Points on a hilly landscape, in no order, each with its height.
A climber steps from a point to whichever of its 2 nearest points has the largest rise for the distance, and stops where none of them is higher. Distance is the straight distance between rows; heights are no part of it.
Z_102 h=52.1: [108 106  84  79  77 101 116  80  77  84  89 121 127  98 110 125 102  80
  95  94  97 118 109  97 118  83 116  78  86 104]
Z_115 h=30.5: [100 113 111  86  97  96 116  73  73 100 103 107  92 111 113  98 101 113
  70  82 102 102 104 116  91 125  74  99  88 113]
Z_229 h=53.3: [106  96 113 116 101  84  90  87  94 111  89  75  88 112  99 123 117 124
  70  92  92  84 102 116  79 125  91 106 112  89]
Z_550 h=6.3: [106 113  84  92 112  60 110 105  87  92 110  96 102 116 128  66 114 112
 118  97 129  94 124  81 113  75 104 119  94 123]
Z_454 h=41.5: [ 93  92 103 122 119 108 123 109  84  90 106 105 103 119  95  80 102  84
 121 122  96  93  99 106 113 111  90 114  82  93]
Z_148 h=26.2: [104 100 110 120  86 109 100  93 100  89 108  79 127  87 100 100  74  86
 103  83  87  96 111  96  99  80  98  80  92 108]
Z_72 h=35.3: [118 127 105  92  97 125  76 108  86  99  93 104  76 110 109  91 103 102
  97  86 125  86  91 104 104  99  87  92 130 127]
Z_897 h=63.7: [ 68  94 109  86  88 118 112  94  95 111  86 110 120 107 111 144 112 106
  98 107  83 100  82 113  96 107  96  93 102  77]
Z_774 h=14.8: [107  76  98 111  79 115 103  80 101  96 101  98 109 102  98  83  73  78
  79 103  91 110 107  83 103 106  85 115  75 105]
Z_936 h=59.4: [106 100  83 105  84 104  95  93 132  84  81  78  86 113  95 129  99 117
 102  95  97  83  95 104  83  93 115  90  89  77]
Z_137 h=3.7: [103  96 103 106  92  94 108  95  77  96 112  86 116 113 124  66  94 112
  88  97  98 104 127  79 103  85  94  94 101 127]
Z_704 h=57.0: [ 96  97 128 107 123  93  87 102  85 116 134 104  95  89  82  92 105  92
 103 103  69 117 106  87 100 112  92  94  94 104]
Z_639 h=55.1: [ 93  98 104  90  99  75 117  79  84  91  91  96 112  94 117 106 113 108
 102  75  94 111 133 115 120  85  92  88  94 104]
Z_448 h=43.7: [120 101 101 116 101 104  90  97  62  88 120 109 113 102 101  82 105  79
 116 102  95 102 119  68 118  92  88  91  95 141]
Z_327 h=72.9: [ 92  89 118  95  90  82  96  93 118  95 116  85  94  95 107 106  91  99
  88  79 109  92 105 119 101 106  77 112 115  93]
Z_253 h=56.3: [105 110  90 109  94 106  89  95 125  99  77  96  86 105  89 131 113 120
  92 102  94  89  89 101  73 108 109 103  83  84]
Z_808 h=11.7: [ 94  85  91  88  97  87 107  72 101  99  82  98 105  79 101 101 104 119
  90  81  79 131 121  97  91 102 106  95  63  95]
Z_513 h=48.1: [ 90  96  97 112 115  82 132 114  82  93  84 102 121 124 119  83 117 120
 119 104 110  98 112 121 114  91  98 113 102  92]
Z_352 h=28.3: [112 109 114 131 103 108  87 123 101 115  98  98 127  77  82 104 107 106
  99  99  94 100  99  92  78  86 119  87 107 102]
Z_983 h=33.4: [ 98  80  89 102 103  64 120 113 116  93 109  97 114 106 100  90  93 102
 128  97 107 103 103  98 118  85 116 112 101  77]
Z_109 h=36.3: [105  87  85 100  90  64 131  99 102  79 112  96 131 110 110  83  78 107
 113  85 110 110 109  78 110  75 115 109  90  85]
Z_655 h=27.4: [ 86 124  96 101  98 122 105  80 103  97  92  76  93  93 104  86  81 111
 104  81 116  83 101 126  87  92  93  95  89 112]
Z_126 h=37.3: [100 117 107  99 119 108  96 102 105 120  56 101 104  80  87 102 128 109
 109 116  84 109 107 100  92  95 118  93  87  93]
Z_436 h=40.8: [ 93 110  85  88 107 109 107 115  92  99  95 124  95 103 101  80 107 114
 108 107 116 117  89  96  93 100  99 100 106 110]
Z_955 h=41.0: [115  96  75 100  93  97 113 116 114  78  75 113 118  93 101  94  98  76
 119 110 131 107  98  94 116  87 104 135 102 107]
Z_830 h=38.6: [ 75 112  95  98 112 114 108  95  71  89 132 112 103 106 102  72  82  90
 124 104 118 102 104  94 110  89  86  96 106 127]
Z_240 h=49.2: [110  87 120  99 108 106  86 110 115 110  90  90  95  81  97 103 117  88
  82 133  81  87  99 101  96 120  96 116 113  93]
Z_810 h=33.8: [ 80  98 102  81 106 139  92 113 105  99 101  97  90  83  99  73  74  80
 112 120 116  95  86 108 110 108  91 117 122 111]
Z_631 h=34.0: [101  80 106 109 107 108  83 101  98 101 111  75  81 111  88 103  92  76
 112 127  68  99 111  88 126  94 110  79  96  84]
Z_186 h=41.3: [100 109  97 107 107 123 105  95  59  89 110 108 115 110 100  83  96  82
 116 109 100 110 115  85 112  94  92  87  97 131]
Z_586 h=20.2: [122  94  99 104  95 122  68  91 124 103 110  94  59 101  92 116  94  64
  94 119  85  83 103  86 116 111  94 109  78  93]
Z_943 h=66.4: [ 92  92 109  92 103 111  83 103 118 108  99  68  83  95 111  90  87  96
  90  94 109  88  90 124 102 106  83 116 125 100]
Z_725 h=4.5: [ 96 105  91 104  92  96 118  85  77  84 122  85 104 125 125  66  79 103
 105  95 110  92 119  78 112  82 101  93  87 127]
Z_18 h=46.8: [101  88  98  71  88  93  87 107 104  94  94 131  83 105 104  95 102  90
 100 109 120 127 100  93 120 112  87 109 118 112]
Z_165 h=39.0: [106  92  74  90  81 119 110 104 115  84  76 115 107 108 103  93  85  83
 107 117 138 105  79  86 118  96 100 134 103 106]
Z_467 h=19.7: [ 80 105  90 110 120  96 101 127 108 127  93 106  99  84  90 113 121 132
 115 101 110  97  80 117  72 106 114 105  99  83]
Z_207 h=50.1: [103 106  74  84  92  79 137 110  90  90  96 128 110 129 105 103 102 109
  98  93 127 104  79  96 103 103 113 112  97  89]
Z_360 h=22.7: [ 82 108 118 100 117 101  74 112 112 129 105  96  81  89  92 129 117 113
 104 111  86 102  86 107  86 109 111 101 131  83]
Z_793 h=27.3: [ 78 106 110  95  97 128  95  84 113 100  93  96 106  75  97 110  90  87
 116 102  95 103 102 113  95  97  93  97  85 102]
Z_314 h=35.2: [ 73  95 103  97 100 130  97  99 116 103 132 103  89 101  99 117  94  80
 115 127  92  73  69 113 103 113  80 122  98  90]
Z_471 h=61.4: [110  90  96 103  95  80  94 133 101  89 131 109 102 105  97  88  78  96
 125  92 127  92  98  86 122  81 109  92 140  94]
Z_804 h=0.8: [115 124  92 111 106  71  96 105 104  88 120  86  92 106 106  76  82  93
 109  68 137  79 107  97 115  86  97 115 108 121]
Z_732 h=47.2: [107 114 135 109  95 107  86  94  76 118  99 102  98 114  92 108 114 106
  71  95  96 106  97  95  92 111  86  88 125 105]
Z_691 h=24.1: [104 110  83 114 117  86 117 112 100 101  93 100 109  95 110  78 111 124
 118  96 108  95 115  99  86  85 115  97  80 112]
Z_561 h=53.0: [115  98 101 106 104  94  84 112 113 110 102 103  91  92 101  90  98 131
  65  91 101 109  95  86  69 109 110  96 114 101]
Z_538 h=52.8: [ 98  87 124 111 119  99  95 115  98 122  87 103 111  77  94 103 127 112
  77 129  74  88  95 102  82 120  97 117 115  73]
Z_380 h=53.4: [100 101  89  81  98  66 131 104  98  91 102 117 104 122 111 106 107 115
  91  78 124 104  87 117 104 114 101 115 104  90]
Z_71 h=35.8: [106  83 103 104 110 115  78 111 117 101 118  73  63 103  88 108  76  74
 115 118  81  84 103  95 129  92 113  85 111  85]
Z_309 h=31.8: [ 96  87 116 118 110 108  90 103 103 106 106  65  96 108  98  98  90 102
 106 117  68 103 109  98 100  95 112  76  98  77]
Z_13 h=31.9: [100 121 104  87  91 108 113  80  76  95 113 118  98 112 115  91  87 102
  82  80 107 105 109 107  91 107  78  94  87 127]
Z_884 h=41.8: [100 122 117 126 103 123  92 114  81 120 103 101 101 122  81 116  96 111
  95  95  97  98  75  85  78  98 115  64 120 102]
Z_771 h=53.1: [ 99 104 104 107  94 108  93  88 122 103 115 101  90 103  92 140 103 106
  87  99  86  84  81  96  75 114  94 106  89  92]
Z_63 h=15.6: [ 82  97 123  91 114  95 101  84  59 120  90 112 103 107  95  91 135 116
 110  99  70 121 115  91 114 108  93  83  92  99]
Z_609 h=39.5: [105 106 108 115  96 121 108 112  79 100 102 111 112 134  91 115 109 102
  99 102  94  99  84  87  97  96 104  75 115 103]
Z_520 h=37.2: [ 98  96  72  85  73 119 115 103  86  83  84 117 121 107 108 109  88  78
 104 104 134 102  84  99 117  89  88 109 116 120]
Z_414 h=32.0: [ 85  95 108  85  98 137  95 100 110 106  97  93  78  88 102  84  89  84
 106 146  96  93  92 110 103 114  93 118  99 100]
Z_410 h=49.9: [ 98  95  97  73  94  97  82 100 118  98  89 113  66 100 101 106 112 104
  97 113 106 109 101 105 112 114  90 108 114  97]
Z_642 h=51.5: [ 92  99 107 102 106  86 126  92  70  95  87 105 114 115 113  98 125 113
 108  91  98 100 120 117 117  94  84  95  98 103]
Z_553 h=25.9: [ 90 120  89 106 109 104 107  94 101 100 102  81  93 104 104  68  97 121
 115  90 103  97 109 110  85  82 111  85  83 107]
Z_701 h=36.2: [ 90 102  89  97 103 113 100 104  98  88 113 111 102  84 103  75  76  80
 123 107 121 101 101 101 112  90  90 110 116 121]
Z_773 h=25.8: [109  73 109 112  79  81 102  95 123  90  85  86 120 100 106 121 107 104
  78  91  83  97 111 100  98 100  90 113 101  79]
Z_628 h=28.8: [125 121  98 114 125 106  89 112 105 104  91  79  79  87  99  71 106  98
  97 105 113  71  95 118  91 106 105 109 104 117]
Z_21 h=24.3: [ 89 105 117 102 107  94  83 111 126 118  95 107 123  47  86 120 110  85
 116  91  89 117 106  98  97  84 116  99 103  92]
Z_827 h=67.6: [112 120  84 101  84  93 117 105 103  93  81  90 130  92 113 110 103 119
  88  77 121  83  89 121  78  91 110 103 102 108]
Z_633 h=66.8: [ 86 110  96  76  92  87 108  74  81 105  86  94 105 108 119 113 103 130
  73  81  87 119 115 119  94 105 108  70  97  95]
Z_824 h=14.2: [ 93  90 110  87  98  98 100  82  71 107  87 116 107 103  97 100 116  96
 115 100  79 136 121  92 119 102  93  78  95 105]
Z_506 h=44.2: [ 89 123 129 113  97 123  81 102  85 120 113  97 102 108  88 110  93 102
  85  84  95  98  77  92  85 105  97  77 132 113]
Z_103 h=39.3: [ 99  85  87 102  85  76 128 107  93  85 102 107 130 113 109 102  94 120
  93  86  94 111 105  88  93  85 117  83  88  88]
Z_295 h=46.5: [107  92 119 110 102 100  77  92 118 111  90  76  89  83  96 122 120  91
  82 123  60  90 109  91 102 114 101 107 104  83]
Z_745 h=22.4: [114 100  86 121 112 102 112 126  98  95 101 106 127  91  97  81  97  96
 122 112  99 106 112  87  94  80 122  94  86 107]
Z_390 h=46.9: [110 109  72  99  92  82 126 123 101  95 103 120 115 115 105  87  92 113
 111  96 138  97  79  83  93  95 117 126  99 107]
Z_530 h=52.0: [114  82 116 104 111  92  89  97  77 109 114 105  93 102  95  74 106  97
  93 101  72 117 111  83 109 113  88  95 103 113]
Z_441 h=33.3: [104 108 104  94  95 131  75 119 102 107  84  95  83 112  99  95  96 107
  98 107 110  99  72 103 101  97  98  87 137 109]
Z_856 h=11.3: [103 104  96  91  93 124 103  90 101  96  91  98 111  77 106  59  79  99
  96 110  99 113 110  81  90  89  99  96  88 132]
Z_576 h=33.9: [ 97 111 103  86  86 110 110  94  68  94 109 115 120 108 124  95  95 102
  89  90 119 100 108 102 110  94  84  88 118 133]
Z_19 h=7.5: [105 104  88  85 109  65  99  98  99  94 123 110  85 102 114  63  99 115
 111  84 123 109 118  87 105  91 104 102 101 121]
Z_311 h=19.0: [123  87  98 109 109 108  88  97 109  96 103  94  77 102  84  95  96  65
  93 121  88  95 103  90 113 119  86 118  67 103]
Z_146 h=29.1: [114  96  97 101  92 106  95  88 124 100  64  74  85  96 103 109 115  85
  92 123  95  85 112 113 106 114  90 135  83  89]
Z_799 h=38.9: [ 92  89 107 117 126 107 117 112 101 103 114  99  93 112  95  99 110  84
 112 128  79  79  88 115 101 117  93 118  81  86]
Z_437 h=62.0: [100 128 102  89  89  99  97  64  82 102 103  97  91 117 103 124 101 111
  86  77  93 115 110 106  95 102 108  62  93 107]
Z_480 h=39.1: [113  98  97 110  94 122  95  94  93  90 104  94  80 125 101  86  80  98
  93  97 111  89  99  90 111  99  97  92 106 109]
Z_463 h=30.6: [ 93  92 101  89  87 130  96  86 116 107  85  87  77  99 107 105 105  82
 104 147  86  81 105 113 108 111  87 125  88  86]
Z_44 h=34.8: [122  97 102 133 115  84  99 117  97  92 118  96  98 112  80  99 110  97
 110  96  98  87  94  97  93 106 103  96  89  92]
Z_150 h=58.0: [ 84  98 103  79  95  73 115  93  91 103 100 114 110  99 118 110 108 128
  79  70 111 108  99 130  88 114  90 102 118  92]
Z_316 h=56.4: [105  93  97  95  89  80 101 123  82  87 119 113 114 113 107 109  96  97
 117  91 115  98  99  94 116  79  98  82 139 106]
Z_325 h=28.9: [ 77 103  95  96  98 119 104  92 127 102 103  86  93  86  91  86  78  97
 111  97 111  86  86 121  90 103  94 113  81  99]
Z_984 h=35.7: [106 112  89  94  77 122 111 112  74  85  83 109 118 115 123  99 106 101
  95 102 127  94  92  96 108  82  90  96 124 132]
Z_248 h=26.6: [115 106 105 130  91 113  94 103  94  98 111  89 126  93  86 108  87  93
 108  87  95  95  97  90  90  80 112  74  97 109]
Z_136 h=44.5: [107 107 107 114 104  84 104  96  84 107  91  94 111 103  87 109 117 115
 108  82  78 113 116  88  96  81 125  67  91  99]
Z_357 h=2.6: [112 102 116 114 109  84  98 102  85  97 112  82 105 103 118  67 106 104
  91  87  98  90 121 103 103  99  81 111 115 132]
Z_492 h=62.1: [ 81  96 102  93  99 106  98 110 113 108  96  76  88 108 109  84  91 116
  95  99 116  84  78 125  87 119  89 112 129  94]
Z_283 h=27.7: [106  88 111 115  89 111  88  86 107  97  94  68 120  78  98  85  77  78
 100  99  76 110 122  97 110  79  97  90  94 105]
Z_7 h=62.5: [ 92 108 107  71  82  89 109  71  80 106  83 109 102 100 116 120 110 115
  68  85 105 111 115 126 100 114  89  92 110 104]
Z_698 h=68.6: [ 93  91 106 101 111  89 101 107 119 103 119 114 105  78  88  99  94  96
 100  82 106 109  93  96  81 108  97 108  85  96]
Z_356 h=33.5: [ 66  93  91  94  80 130 105 100 120 105 109 111  97  95 103 131 100  87
 116 124  91  88  71 110 103 107  88 121  92  88]
Z_56 h=41.9: [ 99 109 108 107 118  87  93  98  92 112  97 108  98  99  79 121 122 106
 124  87  87 120 106  96  97  94 122  75  90  87]
Z_641 h=9.5: [101  97  96  86 100  94 114  86 113 103  77 112 109  84 107  91 108 122
  66  91 106 106 102 103  77 124  92 126  83  96]
Z_61 h=66.9: [104  88  97 111 105  97  96 134 106  95 125  90 102 103  94  86  72  88
 115 105 121  87  81  99 109  89 111 100 136  96]
Z_328 h=20.9: [118  91  87 112 102 103  96 118 107  96 106 111 120  85  92  79  93  85
 105 113 103 110 102  72  98  91 109 110  96 113]
Z_260 h=22.6: [ 99 123 121  92 103 131  70  90  97 117  95 109  73  91  82 115  99  83
  99 100  96 105  96  88  99 107  95  91 108 113]
Z_365 h=8.0: [102  95  99  94  96  94  73  76 125  97 105  83  72  80  92  97  79  84
 101  90  95 102 116 113 109 105  89 109  75 102]
Z_343 h=43.8: [102  90  90  77  85  99 105 110  96  95  82 134 103 105 114  85 107 111
  99 115 110 125 107  82 111  95  95 103 121 114]
Z_74 h=37.1: [120  95 103 131 102  96 103 121  86  96 104  96 100 129  88 114 105 108
 102 102 103  84  89  98 100  91 103  84 116  94]
Z_690 h=13.6: [101  72 110  96  72 130  95  92 104 102  83 108 113  93 101  94  85  92
  87 118  86 125 105  81  99 105  90 100  87  98]
Z_860 h=52.7: [ 81 109  92  87  94  77 122  80  87  89 113  86 109  99 117  91  81 108
 119  73 109 102 124 117 110  82  93  85  91 103]
Z_265 h=8.7: [107 108  83  73  93  90  99  91 103  89 119 113  79 100 114  80  74 108
  97  76 130 107 106  83 110  89  93 106 103 125]
Z_678 h=47.0: [ 97 122  70  71  81  94 122  74  78  86 115 121 110 118 124 102  87  81
  79  83 125 107 104 113 107  94 106  91  70 113]
Z_94 h=39.8: [115 105  71 106  96  87 125 102  75  74 113 128 121 119  94 111 105  86
 111  94 114 100  93  85 103  92 107  83  77 102]
Z_290 h=47.5: [115  75 115 111 104  92 100 111  91 100 109 105  97 111 101  72 106 107
  76 112  91 108 101  85 101 122  83 108 112 101]
Z_228 h=46.3: [106  85 117 100 116 104  99 112 106  99  94  96 107  78 100 102 112  73
 104 129  91  93 102 109 115 107  90 113 114  95]
Z_161 h=43.5: [101  83 116  97 107 108  92 114  99 104 123 125  84 104  95  83  88  95
  86 111 107 103  88  88  99 124  79 109 121 108]
Z_286 h=30.9: [123 125 108 124 118 107  77 101 106 104 104  86  71  95  85 102 115  91
  88  98  99  75  93 108  85 119  90 107  97 102]
Z_45 h=53.5: [ 95  93 102  93  89 107  82 108 108 111  97  88  87 109 102  98  93 136
  69  99  96 105  78  94  70 114 106  89 127  91]
Z_689 h=1.6: [115 118 102 112 105  82  91 113  96  98 116  86 107  87 120  71  97 102
 107  79 122  80 122 107  96  82  95 107 105 134]
Z_754 h=41.6: [113  86  89 100  88  76 113 102  92  95  92 102 124 105 100 113 111 127
  91  84  86 121 111  87  91  83 124  66  94  91]
Z_981 h=57.4: [ 85  90  96  88  90 111 103 109 116 111  83  83  89 109 106  80  89 135
  84 111 108 108  83 104  84  99 108 103 121  90]
Z_899 h=49.7: [118  97 110 115  98  91  76  83 120 106 106  91  97  89  82 134 115  90
  85  97  68  92 102  93  85 115  98 108  83  92]
Z_607 h=27.2: [ 73  77  99  89 103  92 107 104 131 110 108  99  91  88 108 110 105 104
 101 128  78  91  91 113  93 113  99 128  96  77]
Z_111 h=43.4: [110  95  96 106 101  98 102 116 110  90  84 107 113  87 101  99 107  81
 108 110 117  90  99 111 112 102  91 126 104 104]
Z_337 h=57.2: [116  97  88 101  95  78  95 123 116 105 111 118 101  92  95  84  97 127
  80  86 112 113  95  75  80 101 115 102 106 103]
Z_166 h=25.5: [ 65  94 101  79 110 102  90 105 128 119 101 102  94  71 110 119 121  98
 112 118  92  90  76 126  96 118  85 126 113  89]
Z_429 h=37.0: [127 119  97 113  98 128  89 101  80  96 105 101  86 119 108  85 101  95
  86  98 121  87  99  88 104 101  86  97 113 131]
Z_987 h=40.5: [106  92 115  94 122 115  82 124 104 112 125 108  59 101  92  80  87  91
  93 122  97 100  82  95 107 119  95 102 121 104]
Z_101 h=5.5: [110 114  81 100 106  83 112  91  83  83 104  84  94 128 123  66 104 101
 119 101 122  88 123  75 119  80 105 116  83 124]
Z_664 h=60.0: [ 63  95 123 105 107 110 109 108  93 122  84 110 123  97 105 130 126 122
 100 107  79  96  82 115  95 104  97  99 110  75]
Z_182 h=37.4: [110  96  79 112 100 102 117  98  89  82 107 124 114 109  84 101  96  77
 123 107 101 107  96  79 106  95  97 103  64 100]
Z_478 h=52.4: [108 104  99  97  92  82  92  82  89  91 109  78  92 119  93 107  85  99
 117  77  91 102 120 100 120  78 105  66  97  93]
Z_230 h=35.4: [101  77  84  98  84 109 115  95 103  79  98 122 106 116  89 120  93  80
 121 108 101 110  93  85 110  98  95 100  81  88]
Z_413 h=17.1: [ 85  95 131 106 113  92  94  77  71 116  84  97 112  90  98  86 127 115
  85  95  64 114 119  99 102 114  92  97 103  98]
Z_330 h=55.2: [103  91 106  95  85  84  89 121 105 100 106 113 112  97  94 130 103  95
 106  89 115 111  97 105 113  88  96  84 138  93]
Z_227 h=63.0: [ 99  90  85 106  87  96 107  97 125  86  82  79 115 101  98 114  96 105
 113  93 101  93 101 111  90  81 114  94  78  74]
Z_942 h=30.4: [ 83  96  89  93  85 102 115  83 121  89 110  91  99  95  95  94  65  91
 111  91 112  99  92 109  98  92  95 111  75  90]
Z_96 h=60.9: [ 97  78 102 111 102 112  99 136 117 100 120  94 104 106  93  84  70  94
  96 123 101  90  71  88  96  98 110 103 120  79]
Z_877 h=58.6: [111 131  93  90  90 102  98  75  85  96 100 109  82 115  98 131 110  93
  75  71 106 103  99 115  91 111 106  80  84 105]
Z_462 h=18.5: [ 80 100 142 106 126  87  90  86  83 131  94  93 104  78  87 106 130  99
  92 105  64 100 117  98 106 120  99 103 103  88]
Z_811 h=67.7: [ 68  86 106  76  81  92 115  86  98 104  93 115 116 102 110 146 107 107
  92  97  78 118  99 112 100  99 106  81 100  75]
Z_926 h=29.6: [111  78 111 119  95 105  88  89 108 102 100  57 100  92  97  82  84  91
  81 112  66  99 117 100 106 102  95  89  94  93]
Z_686 h=41.2: [114  98  90 109  91  99 101 106 115  90 107  92  87 118 102  86  84 104
  96  88 114  93  92  90 101 101 102 104 105 101]
Z_606 h=72.7: [ 73  95 103  67  86  86 105  82  98 107  96 117 100  99 107 132  99 120
  86  82  89 130 103 113  93 103 116  66 106  82]
Z_235 h=59.5: [ 92  95 114 104 101  98  97 114 108 100  97  95 126  84  97 114 107 105
 109  94  99  97  88 115  98  89  94  97 128  92]
Z_92 h=59.1: [ 84 113  78  87 107  98 103  98  93  80 107 104  93 103  98  98  91 102
 146  98 120  99 106 111 115  70 108  79  99 104]
Z_177 h=67.3: [ 97  98 113 105 103  75  99  91 109 102 118  75 101 102 103  88  89 115
  76  74 105  92 109 118  89 113  84 113 103  95]
Z_287 h=22.9: [ 97 101 121 103 117  96  85 115 114 124  93 121 123  45  88 117 123  89
 100 103  90 106 106 101  88 104 113 115 107  94]
Z_289 h=39.2: [ 98 112 112 111 129  99  94 102  98 127  73  94  97  82  77 111 128  96
 121 113  72 111 109  94 102  96 133  89  88  89]
Z_546 h=36.9: [ 82 103 103 107 123 112 102 121 116 109 126 104  85 101  95 110 109  90
 120 133  81  73  72 115  91 120  92 118  92  87]
Z_355 h=10.4: [110 108 101  88  88 118  83  89 111  96  86  95  95  86 108  73  84  90
  92  98 109 109 117 101 106  93  95 105 100 127]
Z_54 h=33.6: [ 93  97  73  83  85  76 123  82  99  68 118  99 119 119 106  97  67  83
 112  88 123 106 108  84 119  73 112 103  93  90]
Z_389 h=37.9: [108  84 109  99 119 111  88 115 113 103 122  87  64  97  95  87  72  76
  95 123  95  84 101 102 117 109 100 102 110  94]
Z_525 h=56.1: [ 85  87 120 114 112 112 101 116  99 123  73 107 125  88  95 120 138 121
  87 126  75  88  88  98  90 109 103 116 112  74]
Z_937 h=16.2: [111  95  98 117 101 110 110  95 100  89 116 111  99 114  95  71  79  84
  86 103 100 108  97  76  99 119  87 135  77 109]
Z_782 h=12.4: [ 99 105 115  96  93 146  92  93  97 106  79 105 117  78  99  81  91 100
  87 120  91 118 102  79  92  96 102  89  99 115]
Z_632 h=42.0: [112 119  68  92 102  70 128  98  72  82 118 131 117 120 111 103 111  92
 110  85 123  97 104  93 104  90 108  91  71 111]
Z_534 h=33.7: [ 83  91  81  93  86 122 107  96 119  86 107 111  95 110  90 128  93  75
 127 119 105  94  86  97 109  99  99 105  76  90]
Z_400 h=8.8: [103 104  89  82  89 101  80  73 112  97 108 100  52  93 102  89  74  84
 104  79 116 102 115 107 116 103  81 107  84 112]
Z_797 h=47.9: [106 104 103 115 103  89  95  88  81  99  86  80  84 131  95 105 114 130
 106  92  82 103 109 102  96  95 117  64 104  94]
Z_4 h=62.8: [108  97  89  93  93  87 106 107 118  91 114 126 118  78  98  96  85 106
  91  72 116 114  92  90  80 100 103  99  92 110]
Z_303 h=26.0: [ 83  90 103  93 104 107  95  91 127  99  91  96 125  57  93 105  95  88
 118  96  90 113 104 111  97  86 107 105  85  90]
Z_649 h=9.6: [109 111  93  81  87 106  85  82 110  98 103  92  74  93 107  75  74  95
  94  79 125  98 114 102 112  99  87 108 109 123]
Z_434 h=49.3: [104 113  67  78  75  98 131  71  75  77 103 114 121 107 121 119  84  71
 101  88 118 101 113 108 114  87 109  86  71 100]
Z_985 h=24.0: [ 73 105 110  89 106  99  80 118 119 122 108  94  89  83 102 124 121 112
 106 110  94  83  69 115  89 112  91 113 129  90]
Z_359 h=44.9: [ 99  85  96 120 127  90 135 118  78  95  93 106 123 108 110  72 117 100
 117 113  92  96 106 110 115  97  99 118  96  91]
Z_524 h=31.7: [111 111 114  97 109 123  75 125 111 120  72  91  92  82  97 102 111 106
  93 113 102  96  85 102  91 100 106  98 136 102]
Z_839 h=71.4: [ 98 107  82  93  79 103 130  96 103  87  79  86 125 108 114  99  89 111
  87  85 115  91  92 113  93  89 106 105  95 106]
Z_775 h=21.3: [108 112 117 102 110 124  70  84 106 118 102  95  51 103  82 113 110  80
  95 123  82  93  96  92 107 119  99 100  91  98]
Z_104 h=63.5: [ 98 107 100 111  96  94 108 106 106 109  81  90 118  81 104 118 115 111
  96  85 112  87  92 129  91  98  96 106 112  95]
Z_493 h=21.2: [ 89  96  87 106 113  79 119 119 116 110  97 111 110 100  96 104 109 133
  99  93 114 100  89 118  74 109 118 117  87  74]
Z_503 h=62.7: [ 98  87 112 110 120  87  83 111 110 108 130 107  99  75  82  94  89  96
 100  96  82 112  97  93  87 105 106  98 100  93]
Z_847 h=38.4: [ 93 107  90  87 109 122  98 106  98 100  87 119  69 108  93  86 110 118
 112 117 102 117  90  97  87 111 104  94  87  98]
Z_915 h=44.4: [111 131  67  75  95  87 120  92  77  87 123 128 112 119 127 103 103  95
  89  82 125  95  98  97  89  89 116  79  72 114]
Z_630 h=53.2: [109  96  93  93  97  89  89 107 114  98  97 106  64 121 100 117 118 118
  91  99 112  96  90 108  97 119  90 108 113  90]
Z_145 h=27.6: [101  81 101  96  84  96  94  90 137  93  73  81 107  80 109 125 110  89
  86 113  89  89 107 107 104 104  90 131  94  80]
Z_577 h=31.2: [ 96  77  91 102 110  71 109 111 109  92 113 107 102 107  98 112 111  98
 120 102  95 105 105 107 116 103  97 107  92  73]
Z_234 h=67.2: [ 95  97  82 104  85 115 118  88 118  90  65  83 118  96 105  99  99  98
 101 103 108  91  95 111  96  91 103 112  86  93]
Z_518 h=29.0: [ 90  83  97  99 114  90 103 114 125 108 101 107  93  91  92 118 121 103
 110 116  78 104 100 100 100 108 109 115  89  77]
Z_647 h=12.9: [ 95  90  97  88  89  94  95  75  95  97  92 105 110  80  97  96  99  95
 109  92  79 135 125  88 108  92 101  84  71 109]
Z_992 h=20.1: [ 95 109 125 100 124  81  80  95  99 131  95 111  84  79  83 126 141  92
  99 112  67 106 105  98 100 124 109 110 102  91]
Z_131 h=22.8: [110 102  76 114 112  76 114 115 107 101  79 109 106  97 101  99 118 127
 110  98 110  99 109 105  84  92 122 105  78  89]
Z_594 h=50.0: [ 97 112 129 107 104  95  77  89  88 118  94  90  90 113  92 118 124 120
  77  95  86  98 103 103  87 122  96  94 125  91]
Z_438 h=30.0: [119 105 116 122 107 112  72 127 111 112  90  81 108  84  89 103 102  99
  87 110  92  93  94  94  89  93 117  96 126  99]
Z_803 h=47.4: [123  85  96 106  99  85  84 104  75  97 125 108 105 109  94  84 100  93
  98  89  85 110 113  68 118 101  91  86  95 124]
Z_106 h=25.2: [ 96 116 117 111 124 123  79 125  88 112 113  96  82  91  84  99  89  85
 115 114  98  94  86  99 104  91 112  83 125 105]
Z_892 h=23.8: [ 93 109 123  97 107 136  80 101  93 108 106 104  81  96  80 102  88  85
 117 114  95 115  93  90 105  96 105  80 118 105]
Z_431 h=52.9: [101 102  93  93  94  69 128  93  86  89 104 102  94 142 114 117 102 107
  78  80 117  92  91 119 108 122  83 113 101  92]
Z_831 h=21.4: [ 93 109 119 110 126  87  79 107 115 130 103 107  84  85  88 137 131 108
 105 124  70  92  94  92  86 118 123 108 116  82]
Z_696 h=32.6: [113 115 105 131 118  98  84 104 103 102 110  79  84 107  79 108 108 103
 103  86  96  74  96 115  85 109 102  94  94  97]
Z_113 h=55.0: [113 113  87  85  82 105 107  87  96  87  90 117 101 107 102 140 100  78
  92  81 105 107  94  99 102  93 111  77  92 101]
Z_118 h=17.6: [121  98 105 112 117 114 102 101  91  94 112 102  83 105  97  61  87  71
  90 118  99  95  97  90 110 125  82 124  81 114]
Z_539 h=27.0: [113 119 111 112 126 107  94 118  92 103 106  83  88  90  95  83  95  87
 115 109 104  88 106 114 107  92 102  93 113 116]
Z_489 h=32.1: [ 92  91  78  83  70  99 114  80 112  81 107  97 116 101  98 106  55  76
 110  91 126  98  94  96 119  75 100 108  98  93]
Z_615 h=10.5: [100 106  98  97 100  88  99  79 101 107  71 103 111  74 103  98 116 125
  75  90  85 109 112 102  78 106 100 100  81 103]
Z_5 h=55.9: [ 98 120  89  94  93  89 107  85  85  81 112  89 107 102  98 113  84  93
 133  79 113  91 113 110 112  67 105  71 100  96]
Z_545 h=36.5: [ 88 102  93  87 115 118  99  92 110 113  74 113  73  97  89  93 122 108
 112 124  89 118  99 103  88 107 115  93  76  90]
Z_710 h=44.1: [114 111  80 101  85  91 113 112 106  83 112 107 108 116 102  94  74  96
  97  78 136  87  75  81 105  88 109 110 104 103]
Z_373 h=24.2: [ 98  74 108 113  90  92 107 102 111 100  77  91 116 115 103 111 112 120
  82 113  82 100 105 100  95 100 103 107 104  74]
Z_272 h=57.3: [103  97  95  96  95  91 112  89 102  96  85  89  81 131 104 111 107 124
  75  93 107  85  97 118  89 122  93 112  99  88]

Call two points neighbours if one is among the 2 nearest of the other. Go from one point of each pair to the other, from neighbour to neighbour, staying as high as possible. Name the lowest point that can't be avoided.
Z_61, Z_136: Z_545
Z_272, Z_633: Z_431
Z_272, Z_839: Z_295
Z_639, Z_92: Z_860
Z_839, Z_61: Z_330
Z_327, Z_698: Z_561

Two climbers start at each pair of points below. Name the first point that both come to, or write never.
Z_356, Z_303: never
Z_696, Z_352: never
Z_248, Z_892: never
Z_21, Z_647: Z_109
